Points, in no order, along strands that fork, close into loops and pass close to each other.
In the rows, 128 means zero.
Two points are linked if the straight distance between their rows is under 101. Some points are linked to none.
q239: [115 113 106 128 145 171 129  76 130 202 120  65 152 174 108 103  89  98
 153 128 123 147]
q731: [112 120 106 135 160 140  73 158 158 108  84 164 135  94 163 155 119 195
 113 179 157 100]
q584: [141 164 163 129 143 120 192 131 142 153 146 145 139 200 104  82 155  63
 147 101 146 134]
q849: [179  83 139 102  92 142 126 100 188 141 162 169 104 151 197 128 153 154
 101 137 156 129]
q601: [116 142 117 113 121 179 101 125 131 136 146 147 159  87 115  94 119 105
 146 150  96 154]
q21: [106 105  84 120 189 119 146 127 187 131  73 141 121 139 171 128 125 139
 142 188 118  95]
q984: [118  79  75 159 144 112 109  70 160 151 112 109 160 119 156 111  77 141
  66  87 112 108]
q342: [ 96 116 108  99 166 142 148 110 121 172  72  75 151 172  58 133 108 102
 170 161 117  90]
q689: [ 96 161 116 125 136 182 108 126 136 115  93 148 153 129 149 155 132 137
 189 191 117 138]
q558: [128 140 170 130  98  93 148 146  87 155 153  74 102 168  60 113 117  92
 147  87 138 156]
q85: [150 140 141 173 147 126 110 102 131 125 146 151 120  97 157  93 117 126
  44  63 102 210]
q24: [124 131 139 131 177 156 189 150 129 142 136 145 101 162 123 105 159  88
 140 182 133 136]
q620: [115 154  89 127 215  86 145 153 120 148  68 126 133 184 100 148 118 159
 129 157 150  86]
q638: [135 171 118 121 173 103 103 178 105 119 150 138 145 100  63 155 126 117
 164 145 155 132]
q9: [116 142  79 142 202  74 120 119 137 160  83 121 148 165 149 137 124 150
 152 142 142 111]
q779: [119 123 130 136 188  79 191 155 141 110  99 161 146 133 110 100 144  82
 134 103 132  87]
q162: [ 90 163 112 170 153 146  85 148  79 104 147 118 148  74 120 107  92 140
  77 110 100 175]
q719: [118 175 111 147 154 136 151 130 118 156  96 132 155 208 121 132 153 140
 125 140 140 132]
q846: [137  53 126 121 124 109 136 106 147 152 135  80 128 115 132  88 108  96
 119  89 102 122]
q281: [120  85 127 140 153 127 129 162 159  85 120 146 129  92 137  91 101 126
  70 122 138 103]
q899: [130 154 149 105  93 198  98 101 132 149 141 168 175 110 120  96 147 111
 185 117  86 158]
q624: [ 87 119 125 128 116 132 104 142  90  88 131  98 147  48  97 125  98 124
 112 106  97  91]
q51: [108  83  96 160 140 176 176  86 151 140 176 112 115 130 135 139 110 104
  93 153 132 141]
q88: [101 159 145 105 136 152 149 136 104 140  83 149 145 152 107  99 145 107
 179 136  94 107]
q504: [ 93 134 131 122 114 127  95  82 137  84  20 144 143 111 190 136 127 179
 148 148  65  98]
q311: [169 131 120 152 111 134  88  85 141 114 127 180 144  90 187 138 164 172
 118 104 104 170]
q347: [ 81 183  98 184 154 125 120  95 110 112  77 156 174 117 144 116 128 144
 145 119  89 128]
q170: [182 156 106 154 111 119  62  61 118 169 143 153 168 136 156 105 139 155
  99  69 117 187]
q84: [ 80 121 133 117 103 159 111  99 128  88  63 147 116 117 186 156 116 166
 134 171  94 109]
q660: [166 103 157 102  92 146 133 164 195 110 163 201 147 155 149 118 182 133
 140 145 170 118]
q209: [102 143 126 150 135 141 179 109 139 110 155 160 154 105 124  98 161  60
 174 110  83 124]
q313: [ 85 123 105 108 109 158 151 105 124 146  78 101 155 184  96 132 116 124
 151 164 111  97]
q574: [ 98 106  97 145 188 132 180 133 151 116  80 140 108 142 162 112 125 113
 108 174 105  97]
q532: [ 88 109  87 130 159 142 112 163 125 108  66 140 134 109 132 110  91 160
  73 154 138  85]
q257: [162 105 156  90  91 121  69 148 141 117  82 127 160 115 131  97 119 165
 119  94 136  80]
q806: [125 129 110 174 114 117 173  65 130 139 146 128 152 155 146  83 112 104
  56  48 107 154]
q728: [160 139 133 122 183 124 137 134 153 157 117 166 141 145 125  98 168  96
 189 151 131 133]
q497: [127 114 143 138 164 123 176 159 134 162  86 105  93 191 122  89 112 120
 101 129 153 128]
q887: [178 105 127 115 149  98 109 136 169 147 126 154 127 159 155  97 146 140
 142 126 159 129]
q539: [119 114 140 126 165 121 157 166 146 108  66 172 114 141 177  73 140 130
  76 116 116  98]
q609: [140  94 166 105 144 109 146 162 149 107 133 121  97  95 136 103 128 100
 125 124 110 115]
q386: [ 71 127 116 110  62 196 162 131 114  87 154 132 157 119 110 118 117 106
 121 135  84 106]
q953: [157 165 122 153 166  98 135 131 129 167 123 116 106 184 119 166 147 151
 172 173 174 154]
q398: [129 105  98 157 123  84 104 101 157 142 158 108 139 124 174 154 122 173
 104 111 149 130]
q838: [147 119 158  95 107 140 115 144  86 170 151  73 103 127  86 129 119 102
 155 142 125 154]
q891: [128 104 112 123  95 106 176 105 146 127 116 120 134 192 150 128 138 139
 122 110 141  87]
q421: [125 110 114 159 205 130 155  99 140 166 124 129 119 152 160 101 113  95
 145 155 125 150]
q994: [ 84 177 127 151 113 143 118 158  73 100 109 132 160 140  95 132 135 148
 128 134 129 130]
q946: [147 111 130 116 100 107  65 142 135 117 180 103 159  81  97 126 109 134
 129  95 157 106]
q33: [133 138 134 119 114 125 135 140 109 134 142  87 102 132  99 186 144 142
 165 149 146 116]
q811: [111 128 132 153 147 131 126 125 131 132  76 159 111 137 151  81 140 134
  92 116  96 113]
q773: [ 97  86 134 123  95 148  90 146  94  94 178  93 117  32 115 140  94 115
 114 124  91 123]
q431: [136 123 126 165  89 144 135  76 119 155 209 106 120 140 147 163 150 134
 130 115 144 186]
q144: [103 136 153 130 123 147 140 166  79 114 165  88  85  68 109 130 114  96
 136 153  88 147]
q750: [129 124 104 120 175 112 113 169 112 129 107  93 150  94  79 109  95 111
 117 111 148 102]
q635: [128 164 140 148  55 177 101 100  89 117 152 148 102 100 148 134 126 177
  77 124  78 195]
q481: [158 174 164 116 133 114  79 141  62 162 123  87  96  94 118 145 145 127
 189 148 100 153]
q67: [ 96  84  67 129 152 133 141 104 182 101  78 160 141 143 180 145 112 168
 106 166 119 111]
q930: [126 148 107 163 108 155  80  87  95 146  89 127 126 147 161 126 127 191
  69 127  90 170]
q79: [120 139 115 106 154 134 142 190 120  95 117 128 130 146  47 170 115 152
 127 159 183 100]
q842: [109 127 123 164 181  94 144 159  98 152 114  75  84 150 132 128  87 138
  81 134 152 163]
q193: [131 133 126  89 148 156 104 180 112 169 114  89 129 176  61 110  93 120
 116 145 189 130]
q244: [142  83 188 100  92 113 128 149 120 144 111 105  86 166 140  91 127 142
  75  89 146 153]
q233: [116 127  71 162 176  93  98 129 137 123 136 116 139 112 122 140  82 147
  98 110 168 113]
q576: [119 100  73 122 185  85  80 118 136 178  93  90 121 124 117 162  82 137
 140 146 148 105]
q475: [120  99  89  96 160 132 125 107 159 178  87  94 132 149  79 154  98 119
 177 173 133  92]
q61: [128 110 113 152 183  79 185 128 173 127 143 147 159 154 117  95 130  63
 127  81 152 102]
q118: [133  94 111 101 182 116 191 128 168 136  82 127 113 185  81 155 117 107
 138 162 156  71]
q873: [139 133 152  87 120 148 123 107 127 151  79 115 136 125 122  97 155 102
 201 148  67 112]
q721: [110 115 120 161 132  86 121 111  89 125  99  73 123  87 149 144 110 148
 103 110 109 121]
q900: [168 159 113 170 100 136  91  61 131 148 142 180 134 114 178 124 158 164
  73  94 109 198]
q743: [144 174 103 136 191 123 105 139 132 150 127 174 172 135 126 106 158 112
 164 128 155 124]
q138: [168 102 115 132  77 155 110  91 179 117 177 145 126 125 189 157 143 171
  77 125 159 159]
q90: [121 145 186 130 101  57 101 165  79  89 148 118 121  68 132 119 122 129
 135  55  89 108]
q578: [131  75 141  88 113 137 120 170 171  95 139 141  93  93 126 141 139 129
 135 163 155  86]
q406: [ 96 181 119 123 103 150  93 127  81 127 104 105 139 115  84 165 134 143
 191 157 106 112]
q820: [152 129 152 144 114 114 104 122 148  96 161 175 136  89 173 139 164 144
 137 125 135 138]
q888: [134  70 138 128 120  94 138 137 134 146 109 107 124 134 142  63  95 111
  73  59 115 123]
q659: [157 136 139 139 172 116 135 152 137 135 142 131  80 148 145 143 147 136
 142 174 172 172]
q378: [169 124 160 115 152 106  93 152 133 134 152 146  92 109 137 154 136 155
 162 182 171 155]
q895: [106  69  84 137 106 122 147  90 169 122 117 111 156 156 133 106  86 130
  62  87 135  94]
q606: [146 128 144 131  87 130 106 112  78 158 159  84 104 111 124 130 126 137
 122 116 113 169]
q926: [100 168  70 172 174 144 104 140 103 129 153 129 159  98 111 105  90 108
  95 122 145 174]
q971: [125 175 114 150 161  84 137  98 125 146  61 120 143 166 132 161 159 127
 205 152 101 129]
q593: [141 127 133 111 132  96  70 136 125 141  68 144 168 127 151  97 127 162
 136  93 128  91]
q450: [126 134  99 125  86 184 114 122 184 112 119 184 177 166 131 120 140 160
  98 149 139 122]
q502: [115  86 109 107 142 112 177 104 135 131 125  82 111 105 119 184 131 102
 158 149 116  86]
q322: [133 134 128 145  97  85  81 133 106 106 146 124 157  93 126 110 117 172
  86  53 141 117]
q483: [124 164 138 131 142  74  83 146  65 117  92 100 156  83  94 141 119 117
 155  73 123  84]
q104: [128 168 133 111 123  95 114 160  99  93 107 129 154 113  80 137 125 139
 173 104 131  72]
q172: [137 147 137 133  77 163  82  79  88 135 101 144 132  99 156 121 140 167
 104 104  74 166]
q658: [112 110 109  95 100 173 179  92 140 162 117  87 113 193 130 135 127 105
 153 166 114 117]
q581: [166 131 181 124  63  92 134 118 106 143 136 115 109 151 156 105 160 119
 139  65 106 161]
q11: [112 105  88 153 213  93 108 158 130 138 123  93 115 100 113 140  71 132
  98 156 171 135]
q772: [166 153 150 126 142 103 117 148 139 113 185 185 118  85 139 158 182 133
 181 137 151 134]
q840: [106 155 138 108  88 157  96 130 118 105 108 102 124  97 113 203 131 163
 181 187 109 103]
q460: [168 126 159 101 101 162 115 153 158 132 181 179 146 129 118 120 163 130
 141 145 162 153]
q484: [ 83 142 104 132 119 135  80 149  91 101 101 108 144  82 105 143  98 158
 117 135 110  83]
q793: [130 102 159 131  95 109 158 116 133 137  98 101  78 161 164  75 108 113
  60  73 107 155]
q512: [165 135 136 156 125 137 101  90 110 155 136 144 118 139 148  72 135 117
  94  79  86 209]
q204: [153 143 183 115 105 135 126 157 107 124 199 158  92  96 149 112 176 107
 148 114  90 170]
q732: [111 137 160 146 126 105 142 154  89 140 117  88  73 135 120 116 106 117
  90 121 119 150]
q47: [167 134 150 137  98 134  79 103 109 138 162 109 112 105 160 142 140 162
 116 111 137 173]
q784: [110  91 142 129  57 153 157 116 120 103 189 106 110 103 127 113  92 107
  72  87 117 148]
q190: [101  95  82 166 187 125 175  97 153 143 100 133 138 148 168  88 135 117
 103 142  98 130]
q250: [119 126 100 108 147 116 164 136 148  99 147 121 121 154  50 204 127 133
 154 149 181  85]
q415: [109  97  77 160 113 143 187  77 171 122 159 132 114 160 177 145 121 130
  88 118 141 142]
q691: [130 183 127 115 147 104  76 181  91 102 123 146 168 113  50 140 130 139
 166 132 162  77]
q413: [134 173 140 144  76 156 105  81 107 106 101 189 132 121 188 107 163 166
  85 112  66 157]
q168: [102 122 137 132 126 146 127 129 151 108  69 161 104 132 178 129 152 167
 118 145  93 100]
q500: [120 123 129 142  70 150 144  87 146  97 173 154 144 115 149 136 152 129
 125 110  99 132]
q780: [154  51 153 108 152  96 171 147 161 137 129  88  57 124 140 142 119  99
 119 150 156 113]
q545: [110 138 120 118 108 163  95 110 148 105 128 150 138 115 153 200 131 169
 175 195 127 119]
q365: [160 121 149 127 111  89 151 155 129 112 157  71  72 144 111 199 125 141
 147 135 180 134]
q559: [121 133 126  89 139 190 139 166 120 133 154 136 110 112  83 121 118 105
 137 194 137 146]
q188: [129 178 188 107  92 115  79 172  73 106 145 174 121  88 126  93 151 142
 132  98  92 132]
q616: [122 127 128 157  94 150 135  62 111 154 158 115 169 127 125  99 109 111
  98  60  95 170]
q258: [150 138 173 116  81  92 159 113  91 138 136  91 114 176 117 111 138 110
 124  76 132 138]
q824: [111 102 140 143  92 123 182  88 117 117 119 124 119 159 142  74 127 102
  57  69  95 152]
q590: [124 123 119 101 180 143 167 152 142 147  74 126 108 172  78 126 115 114
 150 195 146  92]
q798: [150 173 175 120  58 159 127 126  97 111 128 176 108 128 154 114 178 162
  93 109  76 154]
q444: [109  99 113 155 121 106 124 100 143  85 105 140 129  68 200 146 134 163
  97 104 102 108]
q240: [137 173 115 127 192 119  93 160 126 111 129 180 170  93  77 126 141  97
 174 151 145 123]
q269: [165 141 180 125 113  93 144 160 114 142 152  86  62 162 108 149 133 132
 128 132 172 168]
q913: [ 92 145 131 139 138 101  60  89 111 109  35 141 153  85 171 121 120 179
 124 117  73 102]
q385: [132 129 162 119 104 111 144 121  80 157 153  84 112 127  75 125 148  93
 178 109 105 134]
q976: [136 119 128 133 170 148 155 106 146 175 122 152 116 187 143 113 147 101
 163 164 131 155]
q331: [152 139 159 112 131 102 127 187 136  86 182 179 146  93 123 141 156 117
 170 140 152  95]
q36: [126 165 139 133 134 142 178 138 108 148 131 138 151 201  84 114 144 103
 137 134 154 142]
q764: [168 149 131  79 155 112 128 147 122 139 108 140 122 161  70 179 166 134
 185 163 175  92]
q761: [134  95 104 164 158  98  80  75 136 135 138  98 125  48 182 155 116 117
 108 105 102 147]
q439: [131  82 113 114 105 114 131 147 166 111 167 123 170 118  64 142  99  85
 128  95 169  94]
q714: [144 160 177 119  90 129 137 148 114 119  96 165 106 151 181 112 168 147
 134 126  97 133]
q632: [102 141  94 110  64 187 159  80 186  90 125 176 175 166 156 133 145 161
 109 126 126 113]
q755: [141  85 104 123 139 131 118  76 196 108 129 176 157  91 189 133 144 130
 133 132  90 111]
q181: [121  94  85 123 172 126  74 160 129 147 104  76 105 109 142 138  81 157
  80 170 154 137]
q969: [130 124 111 116 120 132  86 139 133 128 174 115 160  87 105 150 119 127
 159 151 159 107]
q650: [166 167 184 123  95 133 150 136  92 142 189 139  93 141 139 125 157 100
 178 120 118 182]
q776: [114 104 146  99 102 115 148 172 128  81 166 124 151  98  62 114 108  74
 115  88 131  85]
q867: [105 153 119 132 141 136 205 109 139 113 141 139 160 151 113 137 158  77
 184 120 109  98]
q191: [159  91 171 125 153  94 150 137 157 132 140 109  65 127 158 130 158 114
 131 129 130 129]
q880: [113 135  76 166 160 134  77 113 118 149 120 120 111 119 161 139  90 161
  62 149 140 182]
q122: [ 93 124 102 113 124 164  82 173 106 114  64 120 150 111 102 123  92 145
 105 151 131  69]
q544: [122 125 113 143 172 115 185 142 153 163  95 145 126 224 138 107 133 131
 118 136 156 127]
q230: [165 121 166 117  60 144 153 105 129 116 178 168 110 141 168 107 145 116
  86  76 105 173]
q351: [125 153 163 142 146 124 159 118  78 126 141 130  98  87 158 103 159  91
 168 119  57 157]
q911: [118 144 109 112 144 108  88 155 155 115  69 150 152 145 149 186 116 189
 133 172 169  88]
q265: [123  82 148 105 134 154 132 168 150  93 155 142  94  68 120 109 130  88
 127 159 111 108]
q594: [ 96 143 143 125 120 190 178 161 111 116 162 128 115 116  97 129 151 105
 143 185 116 123]
q130: [126 133 137  98 153 184 140 171 104 163 139 104 124 161  60 108 113 106
 138 170 146 144]
q355: [138 121 164  98  96 101 128 186 122  87 169 153 122 104 106 129 138 144
 121 114 142  93]
q642: [118 120 109 161 166 105 151 143 104 149  92 109 132 161 129 115 101 143
  91 132 146 130]
q963: [158 105 178  88  73 152 124 139 126 133 141 120  88 156 137 113 121 135
 107 125 143 144]
q174: [118 176 128 166 132 125 177 123 132 125 174 170 160 143 128  80 156  83
 145  82  99 137]
q651: [139 135 152 119  87 138 126 119 124 118 177 134 144 106 115 131 126 116
 133 105 103 120]
q553: [102 118 129 144 122 145 153 101 100 128 101 122 133 137 141  89 130 110
 109  85  89 123]
q589: [177 157 129 104 194  75 142 164 134 137 124 131 113 136  51 186 152 116
 169 135 182 110]
q623: [138 151 199 103  86 100  80 182  59  98 155 146 121  52 130 104 118 157
 114  65  79 133]
q234: [136 107 128 139  44 179 143  86 122 114 203 112 107  87 137 131 121 118
  77 104 102 179]
q87: [157 112 158 151  95 146  93 102 115 147 219 117  96  99 148 142 135 131
 121 109 140 218]
q563: [124  75  94 118 110  96 156 120 180 122 132 105 133 193 148 126 105 145
  86  98 173  95]
q148: [122 125 133 104 135 110 215 154 128  97 132 111  82 152  72 202 147 100
 148 142 180  90]
q697: [158 104 141 140  89 140 121 119 166 118 181 162 125 124 142 148 134 153
  56  96 154 178]
q893: [133 118 115 131 155 198 132 138 151 134 173 154 130 103 111 110 130  86
 143 184 114 172]
q2: [ 94 208 109 145 153 116  90 138  87 122 104 136 159  91 109 144 133 133
 189 156 100 117]
q805: [119 106  83 166 130 114 103  75 130 144 122  99 125 101 186 155 101 181
  75 133 125 161]
q235: [131 121 118 125  90 167 107  77 158 144 146 104 151 133 135 188 138 149
 186 176 133 132]
q540: [146 176 183 107 108 136 121 161  82 139 109 141 132 156 100  96 148 155
 146 115 133 136]
q914: [ 82 168 105 182 152 141 121 126  92 102 125 151 156  94 140 112 130 138
 110 134  92 152]
q320: [149  84 119 135 131 129 129  75 138 172 149  84 131 128 123  83  88  65
 108  78 106 163]
q376: [137 128 149 152  95 138 157 128 120 141 180 125 123 175 121 119 118 114
 106 101 161 165]
q155: [150 160 163  93 116 125 135 209 108  79 136 132 117 127  52 169 135 147
 130 143 171  75]
q935: [141 120 112  84 169 183 121 148 168 162 107 131 118 151  92 118 137 108
 178 195 148 103]
q238: [141  90  87 117 156  90 108 129 137 153 102  52 112 124 106 189  83 157
 137 158 173  94]
q948: [115 149 172 113 135 113 157 145  96 103 150 116  82  56 135 127 143  88
 167 151  69 143]
q959: [109 158 173 148 115  77 164 160  73 124 112  86  93 128 135 121 138 105
 135  97 103 145]
q770: [139  98 109  86  93 172 109 117 151 135 173 135 141 108  98 175 126 121
 155 162 163  90]
q989: [114 134  99 139 144  99  61  88 115 155  39 101 148 102 164 113 107 154
 150 116  94 106]
q390: [135 122 140 129 161  76 153 164 139  97  72 144 117 152 140 104 140 122
 111 115 129  69]
q730: [119 139 138 140 135 123  66 164  67 123 150 104 102  77 114 135  86 129
 105 124 143 144]
q997: [126 163 180 124 121 113 154 157  82 102 101 121  95 117 100 102 150  85
 156 118  88 116]
q862: [ 90 131  79 147 128 119  88 121 119 119 110 101 157 112 120 143  92 162
  97 123 144 101]
q831: [139  95  99  89 155 143 107 129 169 168 115 134 149 162 129 149 117 133
 171 179 163  92]
q260: [ 82 186  82 153 193 130  87 112 113 138  66 142 173 122 131 134 117 139
 188 149 105 124]
q113: [110 151 115 149 136 110 109 110  92 142  91  99 153 105 127 102 107 119
 113  94  97 125]
q839: [166 149 146 146  60 164  82 124  90 113 182 161 123 106 141 122 135 178
  64 107 130 214]
q872: [128 116 107  90 124 135  77 151 155 144  77 114 142 163 117 152 122 174
 151 185 177  91]
q46: [117 112 156 110  69 138 167 154 121  88 168 104 121 107  98  95 105  87
  97  54 115 117]
q285: [134 155 102 167 181  91 169 116 155 139 183 123 157 159  87 158 124  95
 159 122 189 140]
q82: [119  82  90 163 157  99 106  76 136 124 117 109 165  75 156 109 112 124
  93  78  92 130]
q876: [159 111 166  73  58 127  61 170 120 130 127 116 154 112 111 126 115 146
 113 112 138  91]
q669: [124 154 157 129 141 140 163 162  97 142 110 136 110 144 120 103 163  93
 163 149 107 132]
q852: [129  84 130  78 117 121 190 160 163 112  98 122 119 171  86 149 142 105
 129 147 156  52]
q629: [123 162 147 123  85 162 202 113 106 111 166 153  99 148 162 146 171 114
 168 158 122 166]
q695: [169 127 140 142 102 138  94  69 124 175 169 115 160 126 134  97 139 118
 109  66  96 180]
q197: [131 110 127 137 153 164 112  88 117 197 129 111 142 138 119  77  93  79
 122 100 111 163]
q179: [121 105 100 154 169 175 144  90 146 152 196 121 127 110 119 135 107  87
 141 169 132 163]
q763: [151 121 108 129 130 110  64  93 130 158  92 120 145 128 158 117 123 152
 139 107 117 127]
q775: [125 103 110 107 135 154  91 167 136 153 123 113 140 150  85 107  62 142
  77 147 189 131]
q656: [146 122 112 121 107  76  44 123 121 139 144 100 183  96 122 126 101 169
 113  65 171  94]
q718: [120 142 162 152 112  51 114 136 102  95 141 119 144  79 123 115 120 141
 105  39 127 136]
q289: [110 120 126 120 167 134 179 114 124 143 132  94 110 114  84 173 134  87
 176 184 117 113]
q739: [168 169 150  84 118 102 117 192 124 121 134 149 103 139  65 178 163 147
 167 155 188 112]
q675: [138 206 178 102  91 117  78 179  83 118 122 169 152 139 111 109 163 154
 154 112 107 122]
q65: [ 82 123 111 139 144 192 176 121 120 130 131 110 106 121  93 160 114 103
 160 187 106 119]
q979: [126  98 115 148  86 164 155  74 121 144 182  89 100 112 168 144 128 127
 112 123 106 174]
q131: [128 147 148 139 119 141 197 120 139 123 145 158 154 182 120  64 150  57
 119  73 114 138]
q77: [114 135 107 131  52 176 171  56 180  83 147 188 159 124 177 153 157 134
 120 115 112 143]
q435: [132 100 144 106 100 170 198 128 166 150 209 133  89 190 133 123 117 102
 101 143 180 169]
q384: [ 85 122  94 113 148 153 139 137 174  78  86 153 159 110 126 147 117 128
 163 182 101  82]
q246: [ 90 123  88 117 141  94 159 108 145 101 109 113 177  90  87 171 125  89
 174  98 102  48]
q988: [136 115 139  78 116 111 210 164 135  82 131 106  83 166  91 142 145  90
 130 113 160  80]
q298: [102 144 118 128 165 101 160 153 100 127  79  98 118 162 105 140 121 145
 115 135 128  98]
q184: [166 150 179 135 104 115 128 100 130 142 130 158 102 147 181 103 187 124
 147  98 109 156]
q640: [ 85 114 119 147 127 177 131 135 106 101 166  87 108  69 102 157 104 112
 116 149  93 142]
q52: [173 112 139  91 142 116 106 161 188 111 139 180 134 156 142 118 142 140
 138 150 179 103]
q203: [147 112 174 136  55 122 172 102 143 103 201 122  77 136 175 116 124 124
  66  59 126 183]
q688: [114 152  83 151 179  61 147  81 146 132  71 127 143 159 170 163 137 152
 197 137 118 121]
q521: [137 145 157 143 113 153 110 128 101 134 201 144  84  83 161 126 143 122
 130 132 108 206]
q345: [142 123 149 154 123  77 158 149 124 113  86 126  96 157 174 120 151 149
  92 117 143 103]
q919: [100 126 100 141 176 132 112 179 147  87 104 161 118  85 154 142 115 152
  86 179 146  94]
q175: [157 111 173  92  63 129 114 169 136  98 138 111 120 127 116 129 130 127
 110 119 155 104]
q537: [172 125 150 130  81 156 118 118 143  87 154 189 125 124 137 105 132 140
  44  82 117 182]
q615: [100  91  70 156 128 133 171  68 190 107 129 159 120 151 201 153 133 166
 101 160 139 133]
q339: [122 143 111 160 135 150  79 113  85 147 107 132 114  93 159 116  92 168
  74 136 106 180]
q884: [106 131 114 130 131  99 201  91 130 118 118  93 132 139 116 174 155  96
 192 130 119  72]
q275: [125  99 101 108 153 127  85 162 125 139 119  76  94 103  97 169  89 157
 110 187 191 115]
q27: [144 131 145  93 145 125  99 175 136 120  91 133 124 120 110 131 138 123
 153 162 148  84]
q183: [115 103  85 166 209  79 178 103 152 157 144 138 156 163 136  95 102  71
 129  98 138 130]
q152: [152  55 144 110 133 107 139 154 195 104 141 126  81 112 156 147 119 125
 103 154 173  98]
q505: [139 111 135  96  88 176 151 101 150 154 176 104 144 132  97 181 130 120
 181 172 151 128]
q595: [142 175 115 151 154  87 149 114 127 158 110 116 130 185 111 184 167 148
 202 149 147 114]
q92: [150 108 109 113 116 177 125 108 186 124 133 188 142 165 178 135 140 159
 115 135 159 140]
q906: [136 152 101 153 173 134 101 150 124 152 157 128 160 145  98  91  99 121
  94 129 164 164]
q75: [160 120 112 140  93 117  80 100 155 143 183 131 133 114 167 150 122 160
 123 123 166 162]
q363: [128 150 134 142 111  89 167 122 134 123  73 138 126 187 176 127 158 158
 134 117 138  92]
q44: [152 165 182 124 106 123 126 184  91 123 163 129  96 165 107 107 136 137
 121 125 159 163]
q236: [101 135 104 128 175 139 115 117 136 136  91 143 150 118 144 134 131 116
 175 156 101 131]
q45: [124 140 136  83 121 173  83  98 149 156  89 152 173 124 125  81 145  84
 198 130  70 129]

A piece is two or more points that can be reached from each other along the links. Count, over all rows, the pieces, the separate loops (a circle has one, a figure eight two, a Y none), the forks (points with three links) and the tips (points with one).
pieces -> 7
loops -> 7
forks -> 21
tips -> 21

A fork is a point with three links, a tip a point with one. Leave the first point through the second and follow the links. Name the first fork or tip that comes.
q867, q209 -> q642
q935, q590 -> q589
q719, q36 -> q559
q155, q79 -> q831
q718, q90 -> q33
q623, q90 -> q545
q175, q876 -> q811

A tip is a point with one link. Name the tips that can be reached along the links from each point below, in the order of the rows.
q61 -> q239, q85, q721, q761, q183
q313 -> q576, q658, q351, q589
q322 -> q33, q906
q52 -> q887, q460
q289 -> q378, q483, q775

Name the points in between on the shortest way along the links from the first point to the second, in order.
q193, q584 -> q130 q559 q594 q65 q289 q502 q884 q867 q209 q174 q131
q806, q984 -> q824 q553 q811 q539 q390 q345 q363 q891 q563 q895
q946, q914 -> q969 q770 q505 q235 q545 q689 q236 q260 q347
q339, q651 -> q880 q805 q398 q75 q138 q849 q92 q450 q632 q77 q500
q155, q144 -> q79 q250 q148 q988 q852 q118 q590 q935 q831 q872 q911 q731 q919 q532 q122 q484 q624 q773 q640
q873, q620 -> q88 q669 q997 q959 q732 q842 q642 q298
